Points on a hilly landscape, in no order, each with its height.
A ball rolls from a point to the lowest of its 4 nearest points, and stops where none of them is lower. Distance is the straight distance between rows; heights are no part of it.
<428>: [ -9 -23  33 -25 -28  10 -31  27]  height 424
<431>: [ 15  -1 -40  36  36  11  -9 -26]  height 143
<304>: [-25  -1  37 -57 -24  16  39  11]  height 126
<146>: [ -5  22   8  18  21   8  71 -29]  height 566
<192>: [  0  16  -5  23  21  10  59 -33]  height 93
<266>: [-17  31  49 -53  -9   4  74   6]  height 32
<189>: [ -5   1 -11 -12   4  17   2 -10]  height 142
<305>: [ 11  -3 -20  14  -9 -30 -61  22]  height 385
<465>: [ -5  -9  -3 -16  -6   0 -32  11]  height 62
<567>: [-13 -19  26 -33 -27  13 -19  18]  height 192
<578>: [ -6 -32  43 -29 -38   7 -34  38]  height 620
<522>: [ -5  16 -13  58  30  10  50 -42]  height 98
<65>: [  1  -5 -16  -2   4   0 -36   6]  height 307
<595>: [-19  -6  11 -35 -14  17   2   6]  height 52
<411>: [ 13   3 -34  13  22  -3 -31  -6]  height 193
<288>: [-13  13  15 -23  -1  10  56 -10]  height 137
<114>: [ 17   1 -46  24  26  -9 -39  -9]  height 353
<246>: [ 25 -40  42  -4 -49 -34 -50  48]  height 733
<227>: [-12  28  29 -33   0   9  73 -10]  height 180
<148>: [  5 -26  27  -9 -36 -15 -49  38]  height 762
<184>: [-23   9  27 -49 -21  15  43   1]  height 163
<106>: [  0   1 -18   9  17  13  22 -21]  height 144
<242>: [-24 -17  34 -44 -31  21   0  19]  height 206
<272>: [ 13   0 -36  40  33  13   7 -31]  height 53
<156>: [  5 -14  -2  -3 -16 -19 -55  23]  height 597
<510>: [ 24   7 -55  41  14 -45 -64   6]  height 557
<28>: [  5 -14  12  -7 -23 -17 -52  34]  height 747
<179>: [  0  -1 -22  -6  10  12  -7  -8]  height 77
<172>: [ 17 -37  47 -15 -45 -16 -43  46]  height 731
<418>: [-10  11   1 -21   2  15  44 -13]  height 104
<292>: [ -6  23  -1  46  27   7  65 -36]  height 254
<197>: [ 19 -31  25   3 -44 -38 -58  43]  height 735
<319>: [ -7  30  14  39  24   7  73 -31]  height 579
<452>: [  7   0 -29   7  22  12  -8 -18]  height 117
<300>: [ 14 -18   9   9 -30 -38 -60  33]  height 746
<585>: [ -3 -17  13 -15 -20  -1 -43  27]  height 694
<297>: [  4 -15   6  -7 -14 -10 -51  25]  height 646
<271>: [ 16   3 -36  20  10 -30 -57   7]  height 78
<69>: [-20  -9  21 -44 -21  16  15   9]  height 57
<337>: [-11  36  12  66  33   3  66 -37]  height 701
<346>: [ -7 -12  13 -31 -15  12 -17  13]  height 97
<434>: [  8  -1 -28   3  12  -7 -41   5]  height 274
<600>: [  3  11 -29  50  30  11  34 -36]  height 80
<73>: [ -5   9 -12   1  13  16  36 -22]  height 400
<537>: [ 21   5 -49  26  23 -23 -51  -1]  height 458
<145>: [ -4  28  17   6  17   8  73 -21]  height 358
<257>: [ 19   0 -43  31  -4 -45 -65  13]  height 92
<218>: [ -4  17   5  -5  13  12  58 -21]  height 419
<115>: [-17  -1   3 -31  -6  17  15  -2]  height 49
<194>: [ -6  28  27 -17  13   6  79 -16]  height 208
<370>: [  8   4 -24  20  27  14  17 -29]  height 79
<549>: [ 12   0 -36  20  29  10  -8 -18]  height 100

Write out the way that a ball takes from each point below.
<288> | <418> <115>
<522> | <600> <272>
<106> | <370> <272>
<411> | <549> <272>
<578> | <567> <595> <115>
<242> | <595> <115>
<428> | <346> <595> <115>
